Points on a hilly landscape, in no order, each with its height.
From any point a ball rolls to the lowest of the 5 points nearest to it. It stops when none of these is lower. Distance is the straight distance between rows; heights are no part of it.
<367> height 489: [ 5  8 -7 -3  4  7 -5 -1  6  1 -5 -8  4  4]
<271> height 445: [  5  -3  11 -15  -3  -4  -4   4  -4  -8  -1   8 -11   0]
<464> height 145: [-2 -5 -9 26 -1  9 -5 -1 -3  5 -3 -3 15 -2]
<159> height 530: [  2   5  13  -5  -3 -12   4   7  -5  -4   2  10 -10   0]
<563> height 330: [-10   5   4  25  -4  -5  -1  -7 -16   3  14  13   0   0]
<443> height 776: [  2  -3  10 -17   1 -16   8   8  -8  -9   3  12 -16   8]
<364> height 320: [-10   7   6  28  -3  -5  -4  -5 -18   4  13  15  -1   2]
<628> height 213: [ 0 -1 -1 17 -8  6  0 -2 -1  5 -2  3 15 -3]
<188> height 149: [ -4  -6 -13  28   6   6  -9  -1   4  10  -1 -17  17  -4]
<613> height 290: [ -1  -3  -3  22 -11   7  -1  -3  -5   4  -1   2  12  -4]
<59> height 283: [ -4  -7 -13  32   3   9  -7   0  -2   7  -3 -10  16  -2]
<653> height 543: [  3  -3  -2 -27   5   4  -2  -3   6 -11  -2  -2  -5  -1]
<92> height 107: [ -4  -7 -13  23   5   4  -6  -3   7  13  -1 -23  15  -8]
<293> height 346: [  3   7  -6   2   5   6  -6   0   8   6  -5 -10   8   2]
<425> height 446: [ -1  -1  -7  33 -11   2  -3  -5 -11   6  -3   2  13  -3]
<187> height 456: [  5   1  12  -8  -2  -9   0   4  -6  -5  -1   8 -11   1]
<416> height 712: [  2  -2  -8 -29   7   7   7  -2  15  -2  -5 -14 -11   1]
<88> height 735: [  2   0  -3 -36   9   5  11  -2  16  -2 -11 -15 -11   1]
<621> height 569: [ 1  2  8  8 -7  1  4  0 -1  5  1  8  4 -8]
<19> height 768: [  1   0  -1 -33   8   1   3  -4  11 -10  -4  -5  -6   0]
<219> height 847: [ -1  -1   6 -20   1 -18  10   8  -9 -14   5  19 -16  12]
<305> height 720: [  2  -5  -6 -30   8   7  10  -1  15   1  -7 -18 -13   2]
<415> height 310: [ -1  -3 -10  33  -5   5  -6  -2  -7   4  -4  -2  15  -2]
<345> height 184: [  3   0 -12 -13   5   7  -2  -3  10   2  -4 -15  -9   5]
<360> height 426: [  4   1  -9 -16   5   8  -5  -3   8  -4  -3  -9  -5   4]
<600> height 583: [ 6  6  4  2 -4  4 -2  1  1  1 -4  3  8 -3]
<234> height 686: [ -3   7  12   1   4 -15  10   5  -8  -4   8  16  -6   3]
<619> height 442: [  6   2   3 -13   1   2  -6   0   2  -7  -4   0  -4   1]
<427> height 224: [ -1  -8   9 -34   4  -2   2   2   4 -12  -2   6  -8  -1]
<533> height 540: [  1  -5 -12 -18   5   9   2  -3  14   2  -5 -19 -10   3]
<514> height 393: [ -3  -1   1  24 -12   2   0  -5  -8   3   4   5   8  -5]
<132> height 236: [ 1  0 -3 13 -4  8  0 -1  1  3 -2 -1 15 -3]
<605> height 584: [  3  -1  -9 -23   6   7   1  -4  11  -3  -5 -13  -8   3]
<161> height 502: [ 7  5  6  0 -3  1 -4  2  1  0 -3  4  3 -3]
<365> height 110: [ -3  -5 -11  25   3   7  -6   1   2   8  -2 -10  17  -2]
<73> height 483: [ 7  3 11 -4 -5 -4 -1  3 -2 -2 -3  4 -2 -4]
<617> height 557: [-10   4   5  21  -2  -6   3  -4 -14   0  16  14  -1   1]
<435> height 539: [  3  -6   3 -30   4   2  -2   1   3 -12  -1   3  -8  -3]
<576> height 104: [ -3  -2 -13  16   5   2  -5   1  10  14  -2 -21  13  -4]
<406> height 436: [  5  -2   3 -22   1   3  -6   1   3 -10  -2   2  -6   0]
<651> height 144: [  0  -3   4 -38   7  -1   4   0   8 -10  -7   1  -6  -2]
<281> height 783: [  0  -7   8 -21  -1 -14   8   9  -5 -12   2  13 -17   8]
<571> height 803: [ -2   6  12   4   0 -11  10   3  -5   0   8  13  -5  -2]
<486> height 380: [  1 -11  11 -29   1  -7   4   7   0 -12   0  11 -12   2]
<332> height 254: [-11   7   3  33  -4  -5  -6  -6 -19   6  10  12   3   1]
<549> height 477: [  2  -3 -12 -10   2   6  -3  -1  11   7  -6 -21  -9   4]
<366> height 102: [ -3  -4 -11  20   6   6  -5   0   8  11  -3 -15  16  -3]
<626> height 268: [ -5   2  -2  32 -13  -3  -5  -8 -14   8   3   5   7  -4]
<507> height 610: [  2   1 -11  -2   4   3  -5   0  10  10  -8 -21  -1   4]
<69> height 670: [  3   5  11 -10   1 -17   7   6  -8  -8   6  16 -13   7]
<395> height 515: [ -6   0   4  18 -11   1   1  -4  -7   4   8   8   4  -5]
<68> height 696: [-6  5 12  9 -1 -8  8  0 -7  1 13 16 -3 -2]
<515> height 811: [ 5  7  2  2 -1  6 -3  0  4  2 -5  0  7 -1]
<41> height 516: [ -9   2   6  19  -7  -4   3  -3 -10   3  12  10   1  -4]
<265> height 757: [ 1  3 12  5 -5 -5  5  1 -4  3  6  9 -1 -6]
<109> height 885: [ -3  -4   6 -29  -1 -17  13   9  -8 -16   6  19 -16  13]
<484> height 453: [ 7  6 -2 -6  0  6 -7  1  3 -1 -4 -3  2  3]
<258> height 369: [ 3  4 -3  8  2  8 -5  2  6  4 -4 -2 12  0]
<625> height 108: [ -1   3  -8  11   5   5  -3   1   8   8  -3 -11  14   0]

Two balls start at each pair of points below. Name the first point that both come to, or write never.
<443> and <109>: <427>
<628> and <367>: <366>
<416> and <281>: never
<234> and <219>: <427>
<406> and <293>: never
<613> and <514>: <464>
<258> and <415>: <366>
<425> and <600>: <366>
